Each row is a point on a tangle of strands that fork, close into loops and nearly touch. The rows are in no order.
In the rows, zero is written as 128.
Points whose rows are less than 179 apart are linked; no others are. Some points are linked to none.
soke: [129 168 137  73 143 115  70 116  61 117 128  92 130 172 134 117  91 103
 128 104 145 140  85 157 137 140 132 157 127 101 116 115  61  76 119 125
 121 123 109 163  89  78  76  93 131 112 149 174 142 143 137]
rimo: [172 130 153 149 140 174  99 157 160 177 136 140 180 117  61 105 125 137
  97 128 142  93 117 103 156  93 126  82  82 144 147 115 162 138 162  90
  87  79 118 140 118 132 112  90 143 103  99 178  98 126 108]
dukod: [100 128  64 122 141 168 151  79 142 124 103 165 168 134 145 122 160 164
 142  63  99 158 165 123 151 119 163 173 164 104 123 120 127 131 122 119
 184 123 165 157  80 108 150 156  97 163 141  59 135 121 176]
gures: [136 134 124 146 129 191 134 111 174 138 117 185 169 138  93 123 169 171
  96 108 117 123  92 141 158  94 161 100 101 167 167 147 132 135 122 103
 113 129 140 150 109 114 126  94 120 144 126 132 109 166 140]
bulad: [155 148 172 121  82  80 139 114 144 124 112 152 118 147 139 138 122 154
  92 152 154 102  56 165 116 102 148  62 105 169 159 140 118 145 147  63
  93 133 133 151  99 145   9  70 154 172  83 181 157 190  91]
bomat: [ 99 146 150 193  86 123 157 107 107  87 106 126 127 118 160 122 140 126
  78 180  92 146  66 135 101 131 150  90  97 135 113 156 141 149 151 103
 185 135 143 136 104 142  92 115 108  95 143 161 129 143 144]
Dapav: [134 130  96  98 144 190 166 171 202 121  82 154 150 127 120 128 164 141
 152 128 142 101 101 129 149  70 109 112 160 120 156 142 161 132 142  60
 131 136 127 132 141  88 140  99  92 183  89  93 148 135 124]
savu: [153 111 138 128  71  76 126 128 101 126 131 102  90 152 134 130 115 124
 136 131 145 132 131 152 102 172 133 151 121 153 117 128 123 137  64 128
 111 152  74 114 161 162 130 135 151 123 145 126 129 141  96]
dof: [ 76 135 166 130 154 117 140 150 135  81 101 135  96 138 148 135 133 130
  97 178 120 117 107 125 119 121 101 122 115 157 178 148 128 152 127 121
 137 151 120 130 118 109  80 125 111 162 116 130 134 144 112]
Dup: [118 131 169  93 171 114 170 160 107 113 151 126 163  96 127 104 112 128
 153 115 157 156 180 119 176  85 128 115 115  99 180  69 125 152 130 112
 154 148 168 132 107 133 121 118 115 138  96 113 163  97  97]
nukot: [121  83  56 123  95  74 185 104 139 109 125 148 119 115 188 168 146 124
 174 115 131 120 149 125  93 164 151 160 180 129 121 128 124 127 129 131
 135 159 151 123 152 184 168 186 143 164 120  70 165 150  84]
Vevap: [132 126  93  97 144 126 151 138  80 145 141  49 118 116 110  98 127 146
 148 125 116 165  84 116 153 142 121 171 161  59  84 106 128 186 113  63
 172  80  98 140 125  76 115 149  69 152 146 113 138 136 131]
libu: [129 127 111 147 109 117 164 130  95 133 196 131 133 112  78 122 175  90
 130 120 106  92 109 157 115 172 154 111  69 204 172  89 109 121 150 199
  96 143  97 103 131 210 112 122 194 103 171 123  93 138 134]
darip: [161 137 116 153 189 163 101 133 153 174 123 164 170 127  99 132 100  99
 119 147 139  76 125  98 148 104 110  77 118 134 127 101 149  99 176 117
  83  88 135 128 125 151 121  93 153  92  89 175  96  82 153]
ges: [103  82 162 136 109  90 122 145 139 117 143 166 113 109 101 143 153 181
 102 136 129 142 170 118 165 109 145 126  96 172 184 167 149 157 106 162
 110 143 148 151 140 151 103 176 172 175 120  97  83 172  99]
baro: [122 136 193 118 147 145  75 124  95 146 167  85 134 111  94  83  93  94
 126  98 133 134 128 125 142 132 110 101  83 100 128 134 111  93 151 173
 103 113 142 136 126 110 126 107 123  75 203 178 155  96 108]
beti: [101 152 183 112 190  95  68 134  77 119 120  90 118 138 154 129  62  98
  98 168 136 140 140 102 141 114  96 126 135  75 116 119 115  98 163 129
 132 121 139 126 103  92 100 107 132  93 137 198 137  91 153]
nuti: [122 178 155 168 116 116 105 125 112 102  78 139 116 163 147 139 113 101
  92 191 119 104  84 162 122 112 119 160  96 181 126 119 140 137  93 118
 145 166  60 101 121 113 114 108 112 134 114 134  84 153 211]
bugu: [138 127 109 148 117 176 186 176 174 132 109 133 162  93 113 114 151 143
 169 139 130 125 126 119 137 111 112 114 143 103 108 119 172 165 139  75
 176 112 149 116 141 107 170 125  81 128 112  82 126 106 136]
ridus: [109 109 105 190  91 144 134 123 138  84 119 138 111 131 170 150 170 123
 113 171 131 116 108 137  86 146 112 165 135 142  87 170 141  90 152 164
 168 196 102  98 157 160 164 182 149 135 158 122  91 128 157]
ruf: [130  81  72 106 109 116 117  92 145 154 127 122  95 134 127 133 141 171
 131  78 127 132 155 117 134 156 161 167 161 104 111 168 123 121 109 139
 116 115 146 153 117 123 145 173 152 183 138  83 137 169 115]
bav: [163 111  90 135 132 190 128 122 148 169 142  99 146 111 106  96 136 136
 147  97 106 126 116  95  99 144 118  97 140  84  85 146 134 145 140 113
 136  71 161 136 133  85 175  95  81  84 175 138 149 108 124]
novu: [122 149 132 191 111 140 179 122  96  83 130 118 124 112 190 158 107  71
 141 183 129 164 149 122  71 138 128 103 163 118  98  89 142 116 135 119
 176 153 132  69 123 169 149 145 131  61  75 135 138  61 176]
rapap: [137 158 160 172 109 133 199 183 130 131 148 114 123 115 100 119 139  94
 139 162 102 125 132 128  97 127 121  98  79 199 174  80 121 209  77 148
 112 140  72  79 151 169 146 102 112  94 138 107 121 113 105]
des: [ 97 111  82 109 183  68 121 100 105 136 114 119  73 152 158 162 103 100
 122 158  78  91 135  91  87 178  90 178 172 145 158 135 122 134 118 162
  97  93 114 113 133 170  84 187 152 126  94 135 102 119 154]
lepa: [134 121 128 180 123 106 113  80 137 129 137 154 122 128 173 159  91 124
  95 127 113 138 187 120  84 149 166  98 129 116  90 137 122  91 122 152
 139 124 171 141 112 159 155 158 173  76 103 156 116 108 138]
Kotav: [109  95  93  83 163  64 124  92 100 124 136 126  77 163 142 154  97 126
 104 123  84 107 164  72  86 176 127 157 158 159 165 149  99 151 108 177
  93  88 146 141 131 154  86 172 144 151 132 120 144 150 100]
tolef: [149 112  91 100  98 134 122 114  97 169 152  75 124 131  90 110 142 185
 157  67  82 167 106 106 138 151 138 166 151  80  93 119 122 170  92  94
 151  72 112 173  95  83 142 150  75 152 180  98 141 174 130]
boti: [195 121 124 120  80 108  62  90 128 176 156 126 131 170 103 122 108 145
 105  56 160 105 113 149 119 152 173 110 100 150 133 132  89  93 101 126
  43  84 113 159 121 143 101  79 166 112 127 175 133 175 101]
kezut: [158  87 129  77 143  83  97 126 146 179 134 143 126 150 131 132  80 175
 115 112 164  90 154 118 161  95 140 109 146 109 138 143 130 106 156  79
  74  88 168 164 100 117  77 121 178 167  51 156 129 157  67]
mik: [101 113  82 118 135  87 122  97 127 129 109 167 132 114 180 172 125 140
 145 123 159 113 159 145 132 114 155 152 168  97 104 140 145  93 164  98
 159 168 169 143 108 157 123 154 166 169  77 115 120 135 156]
Lerav: [119 161  70 135 112 123 179 149 122 137 142 111 138 113 106 113 180  99
 181 125 116 136 112 143 155 132 119 195 165 103 101  72 147 168 108 113
 181 124 100  88 144 139 148 170 100 165 132  55  86 120 175]
bafa: [153 126  68 165 135 104 134 101 158 156 120 188 142 143 144 162 127  80
 126 140 134  62 132 141 102 122 138 127 149 162 133 105 152 106 154 105
 105 138 107 105 158 197 123 124 162 107  55 149  88 120 167]
sab: [130 156 128 152 136 124 186 154  99 159 171  98 144 107 106 118 147  56
 157 130  92 111 135 129 119 154 131  91  94 185 190  61 124 174 129 187
  97 115  94  92 146 202 117 112 154  92 126 122 104 101 117]
dolom: [111 143 143 162 119  98 135  99  97 119 156 113 125 137 128 119 115 133
  84 129  78 164 144  99  95 161 162  95  91 145 130 110 109 190 112 163
 140  98 159 150  97 158  95 141 133  82 150 161 123 143 123]
pip: [140 120  95  93 139 146 149 116 113 154 169 112 183 108 122 108 140 102
 189  45 150 130 139 136 149 120 129 104 115  79 110  82 113  94 159 133
 138 159 134 135 127 110 168 109 126 117 149 108 161 109 102]
Sonak: [116 111 192 147 131 141  85 195 164 144 117 118  87 123 102 131 134 181
  92 190 134 153  68 132 156  85 113  86 116 152 140 207 143 144 140  78
 100 101 127 147 143  78  98 110 107 156 117 176 105 174 128]
Rofe: [175 137 174 153  50 155  93 116 136 152 132 146 148 161 117 108 102 157
 124  80 150 187 157 174 135 105 151 144  97 125  92  88 106 127  53  95
 135 152  95 137 133  94 167  82  91 110 150 116 134 125 125]
nogu: [106  92 194 105 157 136  94 157 165 116  93 167 106 119 116 134 115 202
  89 143 146 162 173 109 166  69 105 122 133 128 170 175 137 122 113 139
 107 142 172 152 112  77 134 120 104 172 113 127 136 144  86]
Fepa: [175 128 179  87  91 117 129 111 121 156 111 108 125 163 128  87 114 149
 123  88  79 126 123 136  74 145 143  90 112 147 166 102 102 169  58 103
  70 105 108 155 114  95 104  56  77 128 164 144 199 151  65]
ladep: [157 117  94 132 127 144 135 135 127 162 155  77 132 112 105 111 139 115
 131 114 147 120  77 127 122 140 124 102 126  89  92 150 124 102 171 117
 130  96 115 124 156 105 147 133 133  99 173 157 134 138 113]
Det: [127 117 105 112  92 113  67  89 107 159 128 112  94 149 101 121 124 180
 126  78  97 172 105 128 128 150 147 187 138 101 105 166 101 123  69 133
 136 104 118 173 106  98 143 142 120 150 190 101 109 189 131]
faziv: [118 140  90 142 126 153 203 159 130 103  94 127 145  92 141 129 169 122
 181 148 110 141 145 119 129 127 110 159 154 109 108 102 171 182 105 105
 174 145 122  82 148 147 183 163  91 136  96  47 110  82 154]
sarig: [155  74 121 110  93 124  95 176 187 142 114 125  92 130 106 142 151 189
 152 121 166 121 125 126 147  92 109 144 133 133 114 189 152 109 117 101
  84 145  93 128 176 105 172 135 123 201 122  99 120 160  79]
mek: [105 160 162 112 168 111  87  97  83 110 140 133 131 168 136 125  87 120
  93 131 132 156 157 128 150 134 121 138 130 118 128 107  87 112 131 154
 127 120 145 154  86 109  88 110 150 115 142 164 141 110 153]
vima: [ 95 122 175 118 156 110  83 124 156 109  86 169 112 159 135 161  83 181
  75 148 116 160 188 117 151  83 107 156 135 141 160 133 141 153  85 128
 127 143 135 148 103 117 122 143 123 161  65 105  98 119 128]
baz: [169 145  94 155 126 193 111 109 163 167 150 158 179 137 103 130 145  96
 138  81 139 106 146 145 113 130 144 115 130 144 111 100 118 103 130 152
  98 112 112 113 143 144 180 106 142  92 132 113 128  92 138]
dovun: [ 97  88 101 119 143  92 120 115 131 149 166 157 129 107  80 118 157 189
 113  76 102 158 189  96 169 133 170 159  98 150 181 137 143 163  91 170
 111  98 176 149 100 153 111 179 162 183 125  84  90 185 128]
Loga: [118 137 106 131 135  96 111 113 105 154 153 128 135 136  78 112 150 142
 108 113  95 130 153 115 148 135 149 149 100 165 162 104 143 192  89 147
 121  97 106 138 114 152 117 147 129 160 135 101  60 167 165]
pumu: [165 142 102 148  80 187  98 143 188 130 103 135 133 117 129 122 150 148
 129 102 203 128  52 166 129  89 133 111 150 120  54 177 125  54 183  78
 102 146  98 149 155 102 146  88 120 169 115 150 137 153 120]
tuge: [152 131 137  62 157 133 140 131 129 145 163 130 178 108  97 101 137 125
 150  62 160  88 131 135 154 103 140  84 104 121 161 127 121 100 171 123
  82 116 152 147 114 120  78  77 168 134 134 164 166 143  80]
fakod: [175  99 142  87 114 100 129 117 127 168 116 132 110 180  98 108 128 160
 127  86  71  98 155 102  97 144 150  99 114 166 201 119  95 181  46 128
  56  70 116 166 116 124  83 100 121 145 145 128 165 171  56]
mif: [127 135  90 119 135 104 128 132 116 123 130 112 103 144 135 149 137  98
 190 138 154 102 137 161 116 139 103 195 162 130 132 104 125 113 103 130
 107 172  53  74 173 137 175 143 153 155  96  70 116 120 139]
zam: [ 90  96 163 184 111 140 148 134 157  87 138 168 115 100 106 120 166 164
  92 130 104 168 148 119 134 124 147 129  79 186 162 156 152 164 102 181
 158 167 147 130 124 164 139 167 142 145 148 100  90 137 132]
zutu: [157 145 126  71 116 147 169 130 137 162 162 148 187 127  78 100 177 132
 143  63 148  98 100 142 165  88 160  85  79 148 202 110 126 123 161  89
 101 130 151 150 102 110  78  51 130 175 120 132 162 167  92]
Remo: [115  67  85  82  84  77 159 106 159 126 141 163 114 116 166 171 135 174
 156  62 124 118 180 117 116 152 167 135 167 117 127 163 118 125 136 135
 123 130 189 155 110 165 154 171 162 183 104  72 188 170  77]
Sonid: [147 152  79  98 148 168 130  99 143 131 138 155 169 147 109 114 155 104
 163  55 156 108 136 179 139 107 135 152 128 124 128  91 121  87 140 148
 111 153 108 126 110 107 160  75 138 129 152  92 154 113 139]
vum: [ 79 125 136 145 108 103 181 140 105  94 144 133 121 106 134 136 164 124
 131 123 112 151 127 121 124 154 146 149 101 152 153 112 118 163 105 181
 171 151 148 114 140 167 149 155 135 113 167  81 120 130 125]
gemo: [139 139 185 142 146 132  89 156 125 156 166  92 150 109 107  98  97  78
 134 144 147  98 115 137 128 131  99  70  89 136 124 126 119  96 171 187
  84 122 111 123 161 136 145  82 135  46 173 193 139  66 107]
boneg: [112 157  92 124 126  98 191 152  60 116 145  64 126  92 126 102 154 106
 160 147 126 142  74 127 160 155 139 179 154  93 112  81 128 180 128  94
 183 110 125  95 138 135 117 167 103 164 125  90 117 132 158]
kegem: [112 121 110 118 145 125 100 138 103 137 107  85  93 128 103 111 112 172
 110 170 103 162  95  99 165 130 102 163 165  87  90 159 136 170 119 100
 159  75 111 137 138  65 127 170  86 156 153 137 104 148 165]
zur: [143 118 180 165 137 137 149 169 141 120 146  77 100  90 124 121 117  93
 148 165 112 101  97 130  96 142  98  75  96 155 139 143 134 142 151 167
 115 126  94  95 182 152 136 110 119  69 168 167 139  81  55]
rubu: [113 134 158 146 148 131  68 114  81 118 132  72 124 123 146 127  70 111
  99 171 132 149 132 120 141 159 119 136 138  73  66 125 115  90 170 161
 150  96 139 121 129  98 143 156 126  58 169 180 118  72 158]
bomu: [100 147 175  71 162 145 121 163 112  93 130 135 115 123 106 110 157 139
 114 158 138 132  72 167 170  95 113 148 107 140 169 146 116 113 150 123
 135 145 117 123 124  84  87 104 130 167 161 123 134 175 138]
dani: [123 124 199  66 164  96 134 132 141 120 122 163 120 148 142 132 107 127
 134 122 134 115 152 126 123 103 120  97 108 148 214 129 101 119 132 126
  97 134 151 157  98 138  66  67 126 160  98 136 191 142  43]
Ripo: [ 94 148  74  90 165 132 148  76  97  77 146 172 162 130 129 123 165  79
 118  97 103 110 120 135 139 170 157 133 122 139 152 113  94 104 161 186
 158 120 188 153  68 148  81 147 169 131 166 100 124 146 178]
Sonol: [144 149 111 198 105 165 116 120 159 127  73 149 134 151 138 140 124 117
  92 167 107 133 128 128  65 152 129 132 142 156 107 130 154 141  80 130
 148 132  86  97 135 147 168 136 107  89 113 129  95 103 171]
buzof: [148 137  83 169 163 152 136 120 149 174 126 156 165 122 138 161 106  67
 148 154 144  65 169 116 113 126 122  98 151 128 110  90 166  95 171 139
 115 101 121 101 146 171 144 135 169  74  56 173  87  71 167]
Pusu: [136 133 119 126 136 121  89 111  93 147 179  83 135 106 139 120  89  87
 159  92 154 145 153 131 133 160 124 139 156  59  62 121 100  64 156 187
 138 126 136 116 144 111 171 150 151  78 166 141 134  83 139]
rumer: [127  87  98 146  89 102 173 113 123 116 130 128 102 116 183 165 105  99
 152 106 111 135 184 118  76 172 132 136 147 133 123 120 127 134 113 158
 141 155 135 101 167 191 182 174 165  87 120  88 156 111  94]
Gav: [112 102 167 134 144 125  78 126 139 123  85 154 105 159 124 161  87 184
 108 138 113 161 214  91 131 124  98 183 127 129 133 148 136 152  71 161
 114 127 117 123 143 111 180 163 112 143 127  95  94 119 132]
bafur: [174 126 151  86  83 158 141 110 117 132 122 109 122 145 123  95 139 144
 141  71 112 134  83 154  77 139 139  76 111 145 141 158  89 130 104 111
 105 109 132 162 126  82  98  51  85 130 195 152 222 164  71]
Sizit: [112 188 118 135 140 170 129 119  67 110 170 107 169 109 105  90 147  88
 126 116 119 142  94 134 177 142 119 131 112 105 101 103  91  96 167 192
 192 130 149 132  99  98 120 137 124  97 219 130 101 120 211]
vazoz: [119 128 126 128 115 101 126 123 104 110 165 119 123 106 143 131 102 101
 163 126 184 152 184 137 147 129 126 162 141  83  83  87 122  70 167 171
 136 169 139  87 143 132 173 151 167  94 124 113 134  74 132]
vife: [ 85 106 112 146 136 129 174 130 112  92 127 108 108 101 152 126 158 141
  92 150  77 145  64  90 129 152 141  85 130 130 120 169 123 161 177 105
 190 107 193 147 119 121  93 157  98 119 157 141 142 154 143]
mut: [130 154  67 115 150 153 129  50  83 137 174 137 210 131  98 112 151  89
 129  56  86 124 137 109 128 180 144 111 118 133 129  83  93 115 140 174
 138  94 177 145  72 132 116 125 145 101 172 128 126 118 193]
dad: [103 129  78  99 182 123 159 111 111 111 110 134 110 127 150 154 127  69
 152 150 117  67 101 121 115 149  94 145 175 112 138 140 128  70 192 108
 137 139 127 114 144 155 104 155 149 123  99 147 125 114 169]
gilu: [109 119 133 181 123 131 147 109 125 118 150 144 120 101 171 158 125 102
 123 131 114 148 204 104  96 155 152 109 126 144 112 105 140 121 127 208
 143 145 159 112 127 198 179 178 173  69 109 121 113  81 135]
sug: [168 131 101 142 129 128  76 151 162 178  99 133 135 141  97 141 103 158
 123 142 189 120 158 127 172  78 115 162 144  97  83 117 171 117 123  78
 117 105 101 122 159 116 153 120 143 154  44 141  79 124 153]
pizi: [136 126 154 125 133 134 152 139 141 130 104 101 104 145 135  97  96 146
 121 134  84 175 137  74 104 126 127 115 149  93 119 121 132 194  74  89
 146  75 158 161 103  74 152 117  55  99 150 130 183 117  98]
teme: [153 120 132  47 147 126 125 139  94 161 199  90 160 110  98  90 139 108
 182  55 183 105 135 142 181 125 102 110 127  53 131 109 107  84 171 137
  90 129 148 136 124 109 117 103 141 136 162 134 186 121  77]
Deti: [101 103 133 195  90 180 156 148 175  84  93 169 118  96 156 141 158 147
 121 167 129 116 127 146  95 114 129 122 102 155  96 177 163 113 127 151
 146 187 132 101 159 136 188 135 124 138 125 125 113 115 131]
dusam: [135 133  90 174 122 196 127  99 193 136  71 197 160 171 127 145 139 152
  92 129  74 115 168 121  84 116 144 122 123 175 123 124 150 162  54 125
 135 119 122 128 103 134 168 126  81 119 118 108 108 127 156]
Pidiv: [163 136 164  99  95 105 154 105 145 136  95 173 132 169 157 133 106 143
 121 108 139 102 120 142  96 119 160  66 127 172 182 133 110 115 129  94
  86 136 140 160  99 134  51  51 137 145  83 170 187 164  60]
kis: [ 94 116  64  98 147 136 135 104 169 135  94 180 163 123 159 139 133 134
 147  72 136 120 171 113 150 128 138 162 179  87 123 145 134 105 169  95
 161 151 184 147 100 118 136 155 118 176  89  61 148 133 132]
Gizek: [106 160 128 146 112 123 152 133 104  78 160 148 178  80 139 125 142  94
 169 120 175 155 171 152 175 122 149 134 116  87  90  73 119  94 171 149
 183 182 168 110 110 143 145 132 148 105 138 108 123  79 161]
bana: [105 136 155  85 214 103  81 106 159 126  57 174 130 161 155 171  90 138
  92 165 120 114 185 112 146  90  92 144 151 145 187 122 122 120 116 118
 106 128 145 131 113 112 105 101 115 159  62 134 116 105 128]
Loke: [162 134 147 106  92  36 123 104  79 140 149  94 106 164 147 120  86 105
 139 126 158 141 125 153 116 162 147 139 139 126 105  79  95 143  86  99
  98 120 101 128 129 157  96 108 156 101 110 166 154 148  95]
Sud: [126 120 117  99 164 110 164 146 127 102 113  97  88 142 143 157 117  91
 176 164 106  95 118 111  96 155  81 173 162 134 149 111 132 164 103 141
 123 138  64  93 181 131 147 157 122 129 128  97 155 106 106]
mider: [158 149 120 149 107 132 132 160 152 132 119 145 162 103 132 136 107 139
 156 150 187 135 161 140 159  78 129 114 128  92  80  85 180 148 129  66
 148 164 118  99 140 137 157 118 130 129  44 133  85  83 144]
daset: [129  96 115 116 153 126  86 140 135 136 139  88  94 145 131 130 106 149
 147 138 113 163 167  92 131 139  99 192 164  96 105 156 126 143  91 159
 122 111 104 129 151  96 203 194 132 137 147  81 115 102 130]
vok: [114  96 138  81 145 101 134 149 107 106 151  75  58 118 122 134 120 133
 147 125 117 139 151 104 109 163  95 192 139 126 143 143 106 139  98 187
 103 142  80 119 173 129 181 187 128 131 162  83 138 111  89]
rutog: [132  94 136  74 135 159 148 156 160 100 120 118 101 122 132 120 160 144
 140 103 126 116 103 134 120 113 103 124 125 123 150 167  96 100 147 149
 119 159 142 145 154  93 153 101 118 147 175 109 194 141  74]
Gon: [ 89 116 110 161 140 150  87 118 113 122 124 106 115 102 116 125 142 159
  79 174  79 158  98  89 152 146 130 156 136 106  89 192 145 141 144 133
 175  91 144 159 125  85 118 167  91 113 181 152  61 156 214]
bapo: [132 135 128 169  83 117 116 122 109 138 184  95 127 119  97 104 143  96
 104 134 143 117  93 136 146 147 155  99  59 144 124 127 127 114 170 171
 113 131 100 113 138 184 104 117 183  94 163 165  95 137 140]
fif: [156 143 122 177  68 139 110 135 112 158 149  79 138 107 116 108 131  99
 108 141 156 127  47 149 123 158 140  93  87 132  66 139 138  96 178 121
 141 109 100 112 160 144 132 133 133  77 166 174  88 141 156]
kav: [121 122  88  95 187  91 144 127 127 129 116 102  85 137 157 168 115  74
 156 167 119  70  98 114  87 165  80 166 171 146 137 131 113 116 143 143
  95 126  83  90 183 156 107 159 142 107 105 145 127 124 135]
lor: [130 101 223 121 125 140  70 184 157 129 135 107  95 113  88 118 129 206
 100 148 136 179 127 134 189  92 103 101 114 120 144 187 126 137 106 106
  93 115 163 145 145  58 122 115 105 157 130 161 117 165  99]
popo: [ 90 127  97 151 155 143 138 109 109  90 131 123 134  72 149 118 165 121
  91 160  86 129 110  95 117 154 141 126 136 115  94 154 132 145 180 152
 183 105 191 146 107 135 118 175 113  96 169 143 103 125 180]
nagi: [135 137 125 159  85  94 124 103  97 113 112 142 129 116 183 148 121 123
 119 128 160 145 147 145 107 130 164 136 129 103  77 131 126  85 143 119
 159 165 165 140 105 157 128 151 171 125 112 149 126 141 133]
bol: [131 135 180 176  98 115 161 177 132  96 122 107  83 109 130 131 138 104
 127 187 114 117  96 124  82 148 110 111  87 186 156 140 161 172 120 149
 131 148  73  90 170 173 135 137 112  96 153 128 129 116  91]
sed: [107 122 211  98 129 127  75 184 121 103 157  95  90 103  88 115 143 176
 126 144 138 158 119 157 182 102 106 146 107 122 167 172 122 122 126 145
 111 144 119 129 151  77 120 122 114 169 181 120 125 155 105]
Kon: [130 182 159 152 151 150 115 172 109 106 141  85 112 124 145 116  92  72
 158 184 151 145 147 146 103 122  64 170 151 122  89  93 136 148  84 142
 143 138  54  61 149 102 173 119 100  90 113 111 115  55 158]
Sofu: [ 79 120 143 116 137  85 143 126 102  66 108 125  86 137 166 156 132 120
  99 195 136 101  76 146 117 143 109 120 141 139 141 170 140 103 174 100
 146 175 122 112 131 126  54 135 149 162 110 160 133 154 134]
mobe: [135 177 108 132 132 158 137 115  97 147 160 126 173 126  95  96 133 119
 116 132 117 156  64 140 166 127 152 124 129  93  84 109 138 149 137  78
 186 102 125 142  90  81  78 116  97 113 146 160  93 144 195]
vivez: [112 148 236 148 107 109  49 124 100 109 116 112  96 146 135 124  86 128
  68 168 142 144  95 164 110 120 128  96  60 174 141 156 110  99 106 174
 106 152 108 142 129 127  82  89 127  83 177 199 129 127 113]
bavan: [ 99 119  90  88 141 106 135 126 115  98 123 114 112 120 159 147 148  99
 132 165 161  72  79 146 127 123 118 119 170 120 114 153 132  65 228  91
 137 153 152 129 141 136  74 138 156 154 117 159 152 157 134]
pali: [147 109  71 124 126 120 116 155 163 164  71 111 106 149 121 135 113 142
 168 152 146 116 157  94 154 106 111 175 166 104  88 118 172 136  90  70
 114 120  86 112 158 127 181 161 122 171  54  88  98 120 133]
sifem: [119 180 188 112 127 164  80 133  80 117 189  92 149 107  89  80 118 102
 133 120 138 161  98 159 175 132 128 128  93  96 100 120  84  90 157 173
 173 136 142 126 117  75 125 101  99  78 227 156 122  97 168]
mafe: [146 142  73 141 154 190 134  90 120 180 171 116 197 139  83 106 148  97
 127  70 109 112 115 143 129 153 144 115 120 136 130  75 122 134 141 179
 105  92 116 117 122 133 146 137 149  75 179 113 104  97 172]
Lel: [ 96 138  99 105 132 115 187 107  89  87 155 130 168 111 158 119 159 110
 142  87 107 136 129 143 136 154 154 133 105 122 142 118 111 123 140 163
 153 138 169 146 103 158  93 148 136 143 159  98 155 145 131]
zik: [113 173  99 132 145 176 159 116 100 102 162 129 191  95 143 105 146  61
 154 122 134 123 111 144 165 129 121 123 142  98 100  95 113  93 173 147
 196 152 155 112 108 146 150 139 134  96 157 124 118  63 198]
Misa: [151 114 134 105  95 153 140 174 189 140  90 141 118 126 110 123 141 202
 148  86 157 148 117 136 152  83 122 127 145 120 123 146 148 129 121  66
 103 137 134 134 144  84 159 104 106 191 107  98 157 172  88]
vifin: [128  92 116 105 136  78 139 119 142 158  91 142  89 178 141 151 112 154
 103 129  64 104 164  90  77 170 143 125 138 189 196 127 113 187  59 132
  73  75 138 170 109 153  95 129 119 142 107 117 140 159  74]
zofo: [141 117 156 133 100 182  72 132 177 125 127 159 135 127 114 129 154 177
 130  75 205 130 114 189 151  61 136 115 131 118  95 166 111  36 151 118
  92 171 132 138 135  83 168  87 131 170 124 139 143 156 104]
gufib: [136 173 124 113 153 178 159 132 166 135  80 163 175 153 108 111 148 142
 130 120 104 107 101 134 124  79 117 115 116 145 175 119 133 158 115  62
 127 119 134 138  93  86 101  65  85 167 112 110 143 144 138]
zan: [147 139 135 170 115  98 172 131 131 112  88 137 128 134 189 153 108 104
 136 181 134 146 164 119  96 128 126 103 153 127 109  84 170 157 109 101
 149 133 127  81 129 189 139 137 127  97  38 120 136  70 121]
Lolal: [156 119  97 179 107 139 124 123 171 131  75 159 106 154 157 164 135  95
 136 184 124  80 110 133  54 143  99 132 147 176 121 143 161 115 124 108
 111 159  67  90 172 171 144 143 133 111  86 146 109 113 147]
motog: [102 175 172 162 136 139 146 134  81  71 121 103 109 116 187 154  87  78
 131 190 128 173 168 124  93 134  99 150 145 115 104 110 142 142 102 157
 164 171 102  75 139 131 159 156 101  88 118 135 152  50 149]
davan: [113 101 121 167 138 184 135 131 197 112  65 203 130 146 157 153 133 165
  95 146 109 123 156 121 102 100 149 125 139 143 139 182 157 111 104 131
 142 153 153 136 118 127 174 141 124 143 100  98 130 127 136]
nosa: [146  82 144 143 118 178 145 150 171 152 123  97 124 123 100 100 149 157
 132 112  69 155 121  71  88 157 122 111 132 119 112 166 141 173  95 124
 123  77 145 160 140  98 186 145  47  99 191 108 160 128  97]
vitu: [140  88 181 103 105 137  71 176 201 129 154 146 105 117  97 117 157 184
 142 104 208 113 131 161 157  68 101 123 120 133 133 183 134  69 136 145
  71 174 130 108 156 100 165 106 140 178 128 126 128 146  63]
rir: [ 85 119 192  68 203  97 136 144 134  92 104 163 109 133 157 157 103 124
 112 164 123 109 158 107 140 101  81 126 119 136 219 136 134 137 143 132
 106 133 144 145 115 134  75 120 132 146  78 147 156 114  91]
fusub: [144 149 123 149 102  97 167 143 155 136 106 162 154 117 148 136 118 104
 135 141 169 140 152 147 124  92 153  90 120 124 129  84 159 143 131  48
 155 149 146 110 118 166 116 120 138 119  30 129 119 104 125]
bafor: [121 109  73 117 153  92  96 110 138 165  81 134  96 163 135 166 115 121
 175 128 127 106 173 113 117 132  98 216 185 117 124 118 141 124  86 118
 109 124  57  99 145 142 175 168 141 161  60  63 106 103 133]
Livu: [101 141 151 163 115 161 125 120 135 109 108 175 153 132 117 124 156 160
  61 157 105 152  75 130 155 117 156  86  95 149 144 145 144 163 133 107
 171 126 160 175  91 116  89  99 104 138 131 156 107 152 176]
Banu: [135 139 195 155  91 111 111 142 134 153 107 124 104 137 117 118 114 178
  79 178 153 132  78 131 146  96 149  72 106 165 137 162 125 154 134  60
  96 110 122 148 121 111  48  83 120 161  77 190 116 193 107]
Buf: [173 166  98 112 108  82 120  90  51 129 168 100 145 147 135 124  89  93
 147  99 160 142 101 163 143 148 151 141 132  97  79  76  84 117 129 111
 148 117 106 129 105 121  76 106 141 118 129 155 145 125 159]

A tip is a point with one link. Name the tips that can be reached along the links from each point below, in the order of the rows.
buzof | rimo, ridus
kegem | dukod, pumu
Sud | bafur, Kon
soke | savu, pizi
vum | Loga, zutu

A fork is a point with three links, a tip a point with one. Leave the first point through the second and follow the links. Name the first fork or tip that comes.
dukod; kis | Vevap
baro; gemo | pizi
zutu; tuge | Loga
sifem; Sizit | savu
bafor; pali | Kon
tolef; Det | dukod
Lel; Ripo | zutu
Deti; davan | rimo
